Points on a hilly landscape, in no order, each with its height.
A ball rolls from a point to the lowest of its 2 nearest points, and stops where none of them is lower. Distance is the straight distance between rows; heights are no part of it.
Gisi: [ 37  -6  14 -21  13  -9   5  -4 -16   4  -7  12   8 -16  -3  -7  22  -1
   4   5  19   6  18  -5  33  22 -18  -6   1  -4   3 -11   5  14  -1 -14
   7 -11  13  -1   2  -5   1]  height 248
puve: [  7 -13  27 -14  15 -26  32 -16   4 -16 -23   3   3 -16   8  -3  17   2
  -3   8   1  24  11  -7  -3 -10 -18   0  -9   7   2  -8  50  25   0  -7
  -7  14  24  10  -1 -25   7]  height 625
Folaz: [ -8 -18  14  19  -5   7  27  16  33   1 -32 -28 -14  26  20   4  -8 -11
   5   9  -7  23  15  10 -14 -46   6  -3  -1 -13   0  -5   6  -2  11  25
 -29   7  14   6  23 -11  17]  height 635
kal: [  4   6   7   3  -4 -23 -11  -3 -28 -17  -9  37  -6 -12  -3   4  33  17
  -8  -6  10  13  16  -1  19  13 -13  -4  -5 -11  10 -15  18   9  13 -13
  -7  -3   4  -4 -18 -19  -3]  height 229
Fuzus: [-21   6  -4  -5   0 -24  -5 -19 -14 -17  -3  20  -2 -17  -9   1  11  10
 -22   2  16   8  -8 -16  -5  13   3   4  -1   6   1   1  23   7   5  -1
   6   6  -3   2 -20  -7  -2]  height 319
zade: [-12   8   4  -9   0   5   3  -6  18 -15   6 -16   1   4  11  -4 -20  -2
  -6  10  -7  -4 -18  -4 -29 -10  10  10  -3  15   2  29   5   3   7  19
  11  17   6  13  -7   1   2]  height 164
fot: [-42  15 -28  21  -9   5 -17   3   2   0  -3  -9 -23   8 -16  26 -11  18
   7 -10  -7 -23 -18 -15 -12   7  24   3 -19 -14 -12   6 -16 -25   2  24
 -21  -2   0  -3 -16   6  13]  height 614
lere: [-20  14  11 -16  -4   1   0  -6  11 -34 -13 -14 -13  -1  23 -18 -18  13
 -25  13  10  19  -9   1 -19  -2  -3   0   2  -5  11  23  20  20   3  -1
  13  12  18  12 -18  -9  -3]  height 409
Rok: [  5   9   9 -25   5   6  20  -4  10  20 -27 -40 -26   7   6  11 -27   8
  14  -1  25  28  -1 -15   4  -5 -13  12  -7   2  -5  16  27  35  -8  -5
  -9  -7  33 -22 -27  -7 -21]  height 512
Rov: [ -7  11  -8 -11  -2  12 -30  -2   4 -10   7   6  18  -1  11 -39 -12 -10
 -19   4  -2  -9 -15  14 -10   4   6   3  12   7  19  13 -24   1  -7 -25
  32   6 -13  10   4  22   6]  height 479
kofez: [ 21  19  -9 -19  -8  12  -8   1  10  16   6 -21 -15   4  -5  23 -10   5
  15   0  18  14   1  -4   8  17 -13   7  -1   0  -9  25   6  19   0  -7
   4 -12  23 -26 -24  -7 -34]  height 403
mab: [ 15 -20  21  -8  16 -15  27   0  -7  -2 -13   5  12 -10   6  -6  14  -5
  -4  10   5  15   3 -10   6  -6  -7   3  -4   5   7  -8  25   5  -6   0
  -1   7   8  13   8 -15  16]  height 613
butek: [-23  -6   4  -6  15  -6  22  -3  16 -10   5  -8  10  -6   9 -13 -27 -13
   2  13 -13 -13 -19 -11 -40 -20  26   6   2  17  -8  19  -2 -10  -8  29
   2  20  -4  22   8   7  17]  height 115
betoz: [ 11   2   4 -17   3 -19   6 -23   0  10  14   5  12 -23 -18   4   9 -10
 -16   1  11  -7 -14 -26  -7  21  -3  10  -7  41  -8   8  29  16  -3  -9
  18   2  -5  -4 -14  10 -30]  height 394
laf: [ 11 -13 -28  17  -3  -7   5  11 -26  39  13  21   1   9 -21  25  11  -6
  37 -17 -16 -15   8 -11  22   9   0   1  -2  -6 -14 -19 -26 -18 -11   3
 -24 -14 -18 -19   1   9   4]  height 543
zove: [  1  17 -25  -6 -11   7 -15  -3  -6  10  18  -1  -8   1 -18  13  -2   3
   5 -17   8 -10 -16  -8  -4  23  -2  10  -3   7  -8  15  -8   2  -4   5
  -2 -10  -1 -17 -27   5 -27]  height 504
zuv: [  6 -10  33  -1  10  15  -6   4   7 -26  -3  17  22 -11  27 -32  15 -10
 -15  10 -18  -7  14  23   3  -9  -5 -15   7   7  29 -17   7 -13   5   5
  20   3  -6  24  31   0  14]  height 416
Zoma: [ 13  -4 -16   0  -5 -17  -3   5 -32  26  -5  12  11  -6 -19   2  -9   0
   8 -15  16  -4  -1  -9  37  22  -7 -18   7  -6  -5 -17 -35 -13 -16 -15
 -15 -23 -11 -19   2  19  16]  height 413
petar: [-16  16 -29  21 -15   0 -35   2 -17   6   9  23   7   4  -9  -6  19   0
  -2 -17  -2 -23  -4  19  14   5  10  -6  11 -16  18 -12 -34 -24  -3  -7
  -3  -6 -18 -13  11  17   3]  height 131
nineg: [ -1  -5  -7  14   3   8 -19  12 -11  -9  33  34  15  -1   1   2  42 -11
  21 -19 -24 -30  16  27  -9 -11   8   2  12  12  11  -7  -6 -11   5   4
   7  10 -28   1  11   1 -24]  height 195
pefuz: [-11 -11  -7   7  -6  22   3  28  27  11  17 -26  -8  39   2  11 -15  -3
  10   5 -22  -6   0  17 -12 -20   6   6   4   0   0  17 -22 -21  -3  14
  -9   8  -5  -8  13  12   7]  height 514
ged: [ -1  -8   3   6 -12  -4   0  15   1 -14 -21  -5   0   8   8 -11 -10   4
 -24   7  10  19   3   5  18  -2 -16 -13   6 -24   8  -6 -18 -16  10 -13
   3  -6   9   6  19  -2  28]  height 379
bug: [-23   7 -10  10   2  11 -18   2   8 -13  22  23  23   0   4 -24   3 -14
  -4   6 -21 -27  -6  18 -19 -17  16   2  13  18  14   6 -16  -8  -6  10
   8  15 -28  13  11  13  -6]  height 348
nop: [ -9   7  18   1 -10  18  -9  15  29 -26 -18 -32  -9  14  29  -7 -16   2
 -22  16 -12  28   2  19 -24 -17  -7  -7   6 -17  12  21  10   7  16  -1
   6  12  22  13   3  -9   5]  height 98
daf: [ -4 -12  -7  12   2  -5  26  -4  -4  34 -28 -20 -25  16  -9  31  -7   9
  27  -5  14  24   5 -21  19  -4   8   4 -15  -6 -24 -17   4  12 -11   7
 -32 -18  12 -25 -11  -7  14]  height 220
bef: [-39  10   8  18   0  -8 -12 -11   9 -41   3  16   1  -8  15  -5  32   5
 -18  12 -12 -10   7   4 -35 -13  21  -3  -8  -4   7   8  24   0  23  30
   7  15  -6  22  -1 -16   2]  height 317
Lud: [ 13   0   3   5   1   0 -10 -14   3  -1  26   8  11  -6 -12  10  26  -3
   0  -3  -3 -17   1   2 -15  11  -1   9   1  27  -3  12  27   7  10   3
  13   8 -16   1  -3  -7 -33]  height 411
momar: [ 13  10  -4 -19   2  -8  -1 -19 -11  17   9 -13   1 -10  -7  -2 -43   4
   6  -8  12  -5 -24 -18  18  19  -1   1  -3   6 -14   5 -32   2 -22  -5
   7 -15  -3 -14 -17  18   1]  height 369
zapib: [  7  -3 -20  14  -7   4   2  10 -10  26   8   1 -13  20 -24  32   3  -2
  30 -11   2  -2  -1  -5  13   3   0   7  -6  -7 -16  -1 -24  -9  -4  10
 -23  -7   0 -18  -8  -3  -4]  height 513
Kuv: [  8  -6   7 -12  26 -11  29 -16   3  -7   2  -4  12 -33 -10 -20 -27 -19
  -4   5   1 -11 -27 -21 -23  -4  11   8  -6  26 -14   3   4  -3 -29  -1
  21  10  -7  19   1   6  19]  height 193
botug: [  4 -20  12  -3  15 -21  35 -17   6  12 -21 -14  -2 -11  -6  16   4   1
  10   5   6  24   3 -22  -9 -12  -5  10 -22   5 -19  -6  45  23  -5  -4
 -18   7  14   1  -5 -19   4]  height 620
monul: [ 14   0   5 -15   6  -5  25 -14 -10  30  -3 -21 -13  -2 -11  15 -41   0
  18  -2  14   4  -9 -29  22  15  -4   5  -6   3 -23  -6 -24   9 -25   0
  -4 -22  15 -21 -14   8   9]  height 335
funi: [  3 -19  15   9  -1  -2  20  23   5  -2 -10   6   8  14  10 -10   3  -9
  -3   6 -18   8  14   5  10 -18   0 -11   5 -12  10 -12  -3 -17   5   9
  -6  12  -1  11  27  -6  20]  height 590
Rasi: [  4  -8   9   1  12  17   9  -2  20 -14  21  -6  16  -2   4  -9  -2 -10
   4  10 -13 -11 -10   5 -34 -14   6  14  10  23   4  18  13   0   0  13
  18  26  -6  18   7   2  -8]  height 215
Nezu: [ 24  13  -9 -33   4   4 -17  -8 -14  18  11  -8  -2 -12  -2  -1 -17  -1
   0  -4  19  -6 -11  -6  14  33  -9   8   9   6  -3  16 -20   7  -3 -20
  17 -10   7 -15 -19  18 -19]  height 410
ginus: [ 30  -3  18   6  -6  21 -15   1   2  -4  13   5   5  11  21  -2  26   5
  10  -2  -9  -3  24  25  -4   3 -10  -6   9   7   3   5  18   6  17 -10
  11   5   3   9   9 -10 -31]  height 333
guzez: [ 33 -20  11   5  20  10  31   2  11  24  12  -9   8   0  -6  18   4  -9
  27   1  -4  -3   5  -9  -1 -10   1  12  -4  13 -16   1  22   7  -9   7
  -5   8   6   6   2 -10 -16]  height 388
bivut: [  2  -6  33  -4   1   4  12   6  19 -30 -18 -13   4  10  32 -17  -4  -4
 -17  15  -9  22  14  12 -16 -22  -9  -7   1 -10  21   8  23  11  11   2
   8  15  19  24   7 -18   7]  height 155
gisug: [ -2   4   0  -9  13  21 -15  -9  16  -7  28  19  34 -14  12 -31   2 -19
   1   2 -19 -31 -13  24 -28 -13  13   9  12  28  14  11  -7   9 -11  -2
  27  20 -27  24  18  21 -10]  height 312
kam: [  6  -8   0   1 -13  16  -7  34  19 -13   0 -15   5  16   7 -18 -11  -6
 -20   0   6  13  13  22  16  -4 -21 -11  24 -17   8 -17 -28 -11   9 -12
  13   3   0   4  42   6  22]  height 415
Kozom: [-45  20 -32  21 -16  -4 -18   2   3  -2 -10  -6 -16  19 -11  14 -28  17
 -10  -7  -1 -19 -21  -6  -8   6  22 -10  -4 -23  -1  -4 -43 -21  -6  13
 -16  -9  -4  -5  -7  23  22]  height 591
Mag: [-21   8  12  17   8   1 -26 -11  -5 -35  10  33  16 -11  17 -16  43  -3
 -15   1 -12 -14   9  16 -22 -15  11  -5   2   3  11  -4  14 -10  21  17
  17   1 -20  12  10  -8  -3]  height 287
susi: [ 32 -19  10   2  -1   7  24  18  -1  32  -9 -17   3  14  -5   8  -4  -9
  20   4  11  10  12  -5  28  -5 -15  -1   4 -15  -5 -12 -12   0  -5  -5
 -15  -4   7  -8  16   4   8]  height 90
Zumo: [ 17 -18   7 -16  33 -23  32 -16 -14  12  -2  10   9 -34  -9  -7  -5 -18
   6   0   2 -12 -18 -26   0   5   8   4  -6  22 -20  -6   8  -7 -30  -1
   2   2 -10   4   3  10  17]  height 233
Fepa: [-36   6  -8  11   5 -23 -13 -12 -10 -19 -15  25  -6 -18  -1   8  22  14
 -15   1   3   3  -4 -13 -13   6  18  -7  -9 -10   2  -2  17  -4  17  13
  -4  10   1   5 -11 -10  11]  height 281
bovol: [ 27 -12 -10 -11  22 -13  20 -13 -21  34  11  19  18 -30 -17  -3 -12 -17
  22 -14  -3 -20  -9 -21  12   9   1  -1  -6  21 -18 -16  -9  -7 -34  -1
 -13  -7 -23  -2   4  15   6]  height 268
figes: [-28  16  18  -7  -9 -10  -1  -7  -2 -37 -23   2 -17  -8  16  -7   2  20
 -28  11   7  23   7   3 -16  -8  -9  -3   0  -9  12  13  37  22  21  -1
   0  12  22   9 -22 -20  -1]  height 380
Das: [ 21  -5  43  -6  10  22  -6  -3   0 -23   0  13  22  -3  32 -19  34   0
  -7   2 -18  -7  25  23   6 -11 -12 -14   2   7  20 -17  23  -6  14  -9
  26   0  -4  29  20  -7  -8]  height 397
tivis: [ 13  22  -4 -44   9  -9  -7 -24   2   5  19 -11   2 -32 -12 -12 -25  -3
 -13  -5  21 -16 -27 -18   6  32  -5  10  -3  27 -12  13  -9  16 -15 -20
  26  -5   0  -3 -20  19 -22]  height 451
nufim: [ 17   8   4   5  -4  -1 -20  -1 -17  -4  15  23  -4 -12  -3  15  33  12
  -3  -9   9   5  16   8  13  16 -14  -2   4  -2   0  -4  16  12  14 -10
   8  -3   2 -11 -14 -11 -28]  height 282
lav: [-37   3 -10  19  -6   3   1  12  20 -10 -20 -15 -20  15   3  19  -6  13
  -9   4  -9   6  -5  -2 -24 -16  19  -1 -12 -20  -1  16   3  -4  15  29
 -25   8  12   5  -8 -12  10]  height 563
vik: [-12  -6  -4  17 -17  15  -3  31  22 -14  12 -11  -5  29  10   1  -2  -8
  -5   7 -24   0  13  26  -8 -20  -2   1  20 -14   9   1 -24 -27  14   4
   1   6  -4   0  33   5   1]  height 483
Rel: [-19  -8   3  -8   6 -19  31 -18   9  -8 -17 -15  -6  -2  -5  20 -15   8
  -1   7   9  19  -9 -25 -18 -12   1  10 -13  12 -12  10  43  20   5   9
 -14   6  12   1 -21 -14   6]  height 601
zira: [ 13   1 -13   3 -17   1   5   7 -13  30  -6 -13  -6  16 -18  12 -31   1
  15 -11  14  -1  -5 -11  33  19  -9  -5   7 -13  -8  -9 -44 -13 -13  -5
 -13 -29  -1 -28   1  16  13]  height 444
Sis: [-11   5  16 -23  10  -3  24 -11  18  -4 -21 -43 -16   3   3   0 -46   7
  -3   6  11  26 -17 -18  -9  -9  -5  12 -13   4 -12  16  21  26 -11   2
   2   0  29 -10 -21  -6  -1]  height 548
Pav: [ -2   8 -29  19 -14  18 -28  22  -6  12  27  15   2  19 -10   3  15 -10
  16 -14 -21 -31  11  34   3   1   5   1  12   0  14  -9 -43 -15  -3  -6
  -5   2 -27 -12  10  18 -10]  height 22
Zug: [  9  -5 -21  11 -13  14   7  14  -2  41  17 -16  -3  22 -24  22 -27  -7
  28 -10  -8 -13  -4  -6  17   4   0   1   6  -3 -15  -5 -44 -14 -21   5
 -19 -24  -5 -27   1  20  -3]  height 476
fas: [-16  -7  26   0   4 -13  10  -9  -4 -30 -28  16   5  -6  21 -12  25  12
 -15  11  -4  20  21   1  -6 -17  -5 -15  -9 -16  17 -13  34   7  22   7
 -12   4  12  21   7 -25  24]  height 217
dov: [ -2   9   4   0 -14  20  -5  11  18 -11  -2 -33 -11  22  11  -4 -19   2
  -6   9  -5  14 -11   8 -21  -6  -1   5   1  -8   5  26   1   3   5   5
   2   8  11   4  -6  -4   1]  height 169
vaped: [-27   7 -24   9 -16   8 -22  13  -2  11  14   8  19   4  -9 -25 -20 -10
 -22  -1  -1 -15 -11  23   2  -3   2 -10  24 -11  18 -13 -50 -18 -13 -14
   5  -4 -24  -5  24  24  22]  height 538
dotud: [ 40   4   4 -21  -2  12  -8   2   1  15  16  -5  -1  -8   7   9   8  -2
  10   3  11  -1   7   8   3  20 -11   3   4   9  -4  20  12  14   7 -15
  15  -5  15  -5 -12   0 -41]  height 341
Moba: [  8  30  -1   3 -16   7 -31 -10 -10 -16  19  11 -15 -14   4   7  34  17
  -7 -10   6  -3  10  19  -5  25  -6   2   0  -4   7   8  24  16  19 -13
  15  -1  -1  -6 -19  -5 -48]  height 344
gemor: [ -7 -25 -22  15   1 -15  14  20 -22  24   6  28  15   3 -13  11   4  -9
  22  -1 -21 -12  14  -4  19 -10   7  -1   6  -7   2 -29 -30 -27 -15   5
 -25  -9 -25  -1  19  12  20]  height 564
bimur: [ 10   5  10   8  -5  29 -35   7   3 -15  22   9   3  11  17 -12  21  -2
  -4   1 -20 -16  14  43  -5  -5   0  -9  19   3  21  -1 -11  -9  20  -9
  24   4 -18   4  20   6 -12]  height 199
kur: [  3  -3  -3  12  -9 -15  -4   0 -23  -2 -15  14 -17   0  -7  13  28  18
   4  -2  13  16  19  -8  27   9  -9  -1  -9 -26   2 -22   3  -4  14 -11
 -18 -10   5  -7  -5 -19   9]  height 182
fet: [  3  16  -5 -17 -12  18   3   4   8  28 -16 -36 -32  19  -5  20 -24  13
  11   0  17  22  -2  -5   8  15 -12   7 -11 -11 -10  20   0  25  -3  -5
 -11 -25  28 -30 -23  -3 -26]  height 458
buvip: [ 15 -23  22  10 -11   4  19  24   8  -6 -27 -10  -1  24   6 -10   8 -11
   4   7  -6  18  28  12  19 -25 -10  -8   0 -19   6 -25   3   0  14   1
 -17   5   9  11  34 -10  16]  height 603
votud: [ 31  -3  10 -16   9   7 -11   1  -5   2  13  10   7  -6  14 -12  14  -5
   7   2   5   3  12  13  16  14 -13  -6  10   6   8   6   6   5   1 -14
  19  -3   8   5  11   1 -16]  height 290
Moti: [ 20  -2 -14   0   7 -11  14 -11 -11  27  19  14  13 -12 -21  11   6  -7
  18 -10   0 -13  -8 -26  10   4  -2   8  -6  17 -22  -2   0  -8 -15   3
  -4  -4 -15  -9  -9   3 -10]  height 305
Ginu: [  6  -6  10   8 -19  27  -6  37  30 -17   0 -20  -3  25  14 -17  -5  -2
 -15   2 -14  21  21  35  -1 -25 -23 -12  16 -26   5 -11 -19 -18  19  -4
  11  11  -1   6  43  -4   8]  height 450
Det: [-12  14   0  18 -20   1  -2  18   9  -6 -32 -21 -31  19  10  12  -3  17
  -7   6   5  28   5   9  -4 -10   3  -5  -8 -38   6   4   7  10  14   0
 -20  -2  24 -10 -10 -14  -7]  height 289
Zugom: [-28  -2  -8  16  -8  16   7  16  24  -1   3 -18 -18  34   7  20 -11   0
   8   6 -17  -3   0   8 -24 -23   8   8  -1 -11   0  22   6 -16   5  28
 -21   8   3  -1   2  -7   9]  height 540
zaku: [-10   3   9 -23  10 -15  18 -23  -3  -3  -9 -19 -12  -9   1   2 -39  11
 -10  10  12  10 -23 -32   0   5   4   8  -6   2 -17   6   7  12 -21   2
   5  -7  17   0 -22   2  12]  height 571
tam: [ 22   3  -2 -29  11 -27  13 -32  -8  13  16  -7   9 -37 -25  -1 -17 -14
 -14  -8  12 -12 -22 -35  -1  23   0  14 -13  40 -19  -5   9  14 -15 -16
  12  -7  -9  -5 -13  17 -18]  height 432
fusak: [ 17   1   3 -11   7   1 -18 -17  -2  -4  22  23  24 -27   1  -6  32  -1
  -8  -6   6 -16   9   3   2  16   0   1   4  28  -3   3  21  12   7 -16
  25  -6 -15   4  -1   6 -39]  height 445
Vizaf: [  1  18 -22 -17  -3  -2 -29  -6 -18   3   2   0  10  -9  -2 -25 -15  -8
 -18  -9  17  -3 -16   3  23  24  -1  -9  10   0  10  -2 -41   1 -10 -33
  19 -11  -6  -5  -4  25   7]  height 339
Berur: [-15   3   0   4 -16 -12  -4   9   1 -10 -21  -8 -17  15  10   6 -14  10
 -21   6  18  19  -3  -5   4  -4   2  -2   1 -24   9   2  -3  -4  10   2
  -5  -3  15  -2  -6  -7  20]  height 345
meli: [  4 -22  -6  10  -2  -6  23   4 -11  31 -25 -11  -9  14 -18  20  -4  -3
  22   1   7  12  10 -21  29   3   0   5  -1 -14 -17 -20 -14  -9  -7  -3
 -26 -19   2 -14   5  -4  23]  height 160
geso: [  8  23 -16  -1 -10   2 -14   1  -1  16  10  -7 -24   4 -17  28  11  10
  13  -8   9   6  -2  -9   6  24  -8   9 -14  -8 -14  15   7  13   2   5
 -12 -10  13 -26 -28  -9 -32]  height 456
pive: [-29  17 -25   8 -23   0 -22   5  -4  -1  -6   0   0  11 -11  -8 -29   5
 -17  -9   3 -12 -26   8  -1   8   4  -7  18 -17  12  -1 -53 -22  -3  -5
   3  -7  -8 -11   8  25  26]  height 565
mema: [ -1 -27  -3  11   8   1  14  16  -9   9  11  18  17   6  -1  -8   9  -9
  15   8 -22 -13  12   3   8 -10   8  -2   5   3   9 -18 -16 -25  -8  11
 -11   0 -17   9  25   2  17]  height 576
kituk: [-12   0   8 -15   4 -33   3 -32  -5 -17   4  17  11 -26 -11  -2  15  -1
 -36   6  12  -3 -10 -21  -4  15   3  18 -11  33   0   3  35  12   9 -16
  12   4 -12  -1 -16   4 -13]  height 355
pozit: [ -8   8 -26   2   1 -12   1 -28 -14  22  10   2 -19  -2 -30  20 -21   9
  17 -15   3  -6 -18 -40  -2  21   9  13 -20  16 -32  -3  -4  -3 -12  12
 -19 -14 -10 -15 -24  -1   5]  height 660
san: [-35  -5   1  10  12 -28  10  -6  -8 -18 -27  22   0 -16  13  -2  12  15
 -15  15   7  13  12 -11 -10  -9  15 -14 -10 -17   3   0  22  -9  27  13
 -13   5   9  17  -6 -18  35]  height 247
dit: [  2   3   3  14   9   9 -24  -8 -15 -15  15  39  24  -3   4 -16  42  -6
   4  -8 -18 -30  16  24  -1 -14   8  -9   4  14  20 -22   9 -10   4   2
  15  -1 -30  10  20  -3  -7]  height 246
pas: [-25  18  15  10  -9   0  -2   0  11 -34  -7  -1 -12   0  13   2  16  11
 -15   8  -7   4   8  11 -36 -10  -1  -3  -1 -11   7  18  32   9  23  16
   1  20   3  15  -7 -25  -7]  height 347
dif: [ 11   2  -5  16  -9  29 -30  24  -4   1  40  16   5  14   5   2  27  -4
  17 -10 -28 -25  22  38  -3  -5   6  -6  15   2  13  -5 -18 -16   9  -5
   9   3 -18  -5  12   6 -28]  height 125
vire: [  6  -3  36   3  10  -5  16  -4  10 -30 -17   5  11   3  29 -10  20   1
  -9   6 -12  13  21  13 -14 -27  -9 -10  -1   6  12 -10  42  15  15   9
   2  12  16  28   7 -28   3]  height 189
Nofe: [-29   3 -25  19  -3   0   0 -12   9  12   7  -7 -20   3 -27  31 -15  10
  15 -18 -10 -18 -19 -21 -12   6  14  15 -23  13 -31  11   1 -12  -7  27
 -28  -3  -7 -12 -25  -4   3]  height 638
Dig: [-12  13   1 -10  -3  10 -20  -2   4 -25  -8  -8   2   2  21 -29 -16   5
 -25  14   7  12 -13   4  -8   7   1   2   4  -4  15  22  -9   4   9 -13
  23   5  10  11  -1   8   3]  height 443
rit: [  1 -18   8  -9  17 -23  31  -6 -14   5 -18   5   3 -12  -1  -4  -6  -2
   1   7  15  15  -4 -23  18   4  -2  -2  -8  -4 -12 -11   8  -3 -14  -6
  -5  -2  10   7  -2  -5  24]  height 600
ladif: [ 43 -20  -2  -4  12   5  17  -6  -2  36  24   4  14 -16 -17  21  13 -17
  31  -6  -2 -20   1 -12  -2   9  -6   9  -4  22 -20   1  17   5 -11   6
  -1   1  -3  -9   0   3 -24]  height 349
neb: [  7  -6  -4  -9   5  -7  23 -11  -2  25 -11 -16  -8   0 -11  23 -10   1
  19  -5  15  16  -4 -29  11   8  -8   9 -11   2 -20   4  10  13 -14   0
 -11 -10  14 -16 -22  -7   1]  height 288
kep: [ -2 -10   8 -27  24 -22  26 -23 -16   1 -12  -8  -1 -23  -1  -6 -35  -1
  -4   2  15  10 -21 -29  11  10   3   1  -3   5 -22 -12  -4  -2 -27  -5
   6  -7  10   2 -13  10  35]  height 585
Zemep: [  2  22  10  11  -4  21 -42  -6  -2 -24  18  14  -6   1   9 -16  34   8
  -9  -6  -9 -11  11  27  -7   9  -4  -2  13  -6  16   6   8   5  22 -13
  29  -5 -10   4  -3   5 -32]  height 271
siga: [ 16   3 -10 -14  -5  -5  -8   7 -20  26   2   7  20  -8  -5 -18 -23   1
  -9  -9  14 -11  -9   3  27  19  -3 -10   7  -3   6  -8 -44 -10 -23 -22
   5 -19  -9  -9   6  27  17]  height 382
dev: [-24   9 -11  27 -14  -9  -7  15   5  -9 -33 -14 -42  12  -7  34   3  29
   7  -8   7  25   6   2   2  -2   7  -3 -22 -32   1  -6  21  15  11  13
 -29   0  24 -13 -21 -16  -4]  height 209
menet: [ -6 -18  12  20 -19  10  17  34  32   2 -30 -25 -16  32   6   1   4  -5
   3   1  -5  20  28  21   8 -41  -6 -12   6 -22  -1 -25 -10  -7  18  13
 -26   9   4   2  46 -15   4]  height 619
lusop: [  2   4 -17  11  -8 -10 -24   2 -27  -3   1  26   8  -5  -4  -8  20   5
  -4  -9  12  -5  -1   1  19  17  -2 -11   3 -11  13 -10 -21  -8  -1 -13
   0 -12  -6  -6  -4   3   2]  height 207
rupiz: [-11  34 -23   1  -8  -7 -41  -6 -21  -4   4  25   0 -10  -3 -17   7   2
 -18 -10  19  -3 -11   8  16  24   4  -6   3  -8  13   5 -26   1  -4 -21
  15 -11 -17 -10 -18  13 -12]  height 275
rogu: [-25   0  -4   9   0  -8  15  -4   8 -10 -23  -9 -15   7   3  19 -14  13
  -3   7   3  15  -7 -15 -18 -15   9  -2 -14  -9  -7  18  21   6   4  23
 -18   5  12  -1 -25 -21  11]  height 583
nesof: [-13  -4 -18  27 -13 -14  -3   6  -8   6 -29  10 -25   7  -9  29  20  18
  11  -1   6  22  16  -2  14  -7  -3  -7 -17 -32  -1 -21  14   6  14   4
 -33  -7  10 -14 -11 -20   3]  height 114
fenin: [ 10 -21   9   5  10   9  29  12  12  20   0 -24  -3  14  -1  11  -4 -15
  25   6  -9   5   2  -8  -7 -28   8  14   3   2 -12   1   8   0 -14  19
 -10   6   7   2   4  -7   0]  height 419
zab: [ 18   0  31  -1   1  24 -12  -5  13 -32  14  -2   8   5  31  -9  25   3
   3  -2 -20   0  21  30 -20 -11 -10  -9   6   8   9   7  34   9  21  -2
  21  12  -1  20  13 -15 -23]  height 367
mev: [ 40 -23  21  -5   2   6  18  17  -5  14 -12  -4  11   4  -7 -17   9 -10
   5   4   7   7  16   6  36  11 -15 -10   1  -9   3 -27 -11  -2  -6 -16
  -1  -5   6  11  30   5  19]  height 156
laz: [  3 -12  12 -18  26  15   6   0  25 -10  26  -4  22 -20   4 -35 -10 -19
   1  11 -15 -21 -18  11 -31 -12  20  10  13  32  11  12   4   7 -17  -3
  35  27 -20  29  14  12   0]  height 269
Kozel: [  1  20 -32   3  -5  17 -24  -6   4  14  32   1  -6   7 -21   1 -10   1
  11 -19 -12 -31 -21   6 -18  10   6  13  -3  16  -8  15 -23  -7  -5   8
  -4   3 -18 -11 -13  11 -25]  height 542
Fup: [-16   9 -15  -2   0   8 -28  -5   1  -2   4  18  31  -9   1 -41 -19 -13
 -26  -1  -3 -15 -15  22   5  -5  12  -5   9   2  23  -2 -43  -5 -15 -25
  23  -4 -23   4  22  28  17]  height 508
posu: [ 33  -7   9 -19   6  -6  -2  13 -13   8  -9   6  11  -5  -2 -16  11   0
 -12   9  15  10  12   7  46  28 -20 -18   7  -3  15 -24 -12   1  -5 -26
  12 -15  12   8  14   9  20]  height 206
des: [ 14  -7   3   9  -3  13   2   4   5   1  25   7   3  10   1  13  19  -4
  15  -2 -13 -11   9  13 -10  -5   0   5   2   6  -2   5  16  -2  10   8
  -2  12  -3  -3  -2 -16 -22]  height 373
mip: [-25  -7  -7  -4  23 -19  20 -18   2  -4   1   5  14 -22  -3  -5 -25 -11
   0  13  -3 -19 -25 -23 -20 -10  22   3  -4  22 -19   5   0 -12 -14  21
  -3  10 -15  18   0  10  28]  height 151

Call two points neighbours if one is among the 2 nearest of the other. Go from one point of each pair to the other, from neighbour to neighbour, staying as low as possible. Name the highest point that can't be avoided.
Pav and nesof: Moba
nop and votud: fenin
nop and zade: dov

Write out the way that a ball takes from each point below.
botug: Rel rogu lav Zugom pefuz vik Ginu kam ged Berur Det dev nesof
menet: buvip funi mema gemor laf zapib Zug zira Zoma siga Vizaf rupiz lusop petar Pav
Folaz: buvip funi mema gemor laf zapib Zug zira Zoma siga Vizaf rupiz lusop petar Pav
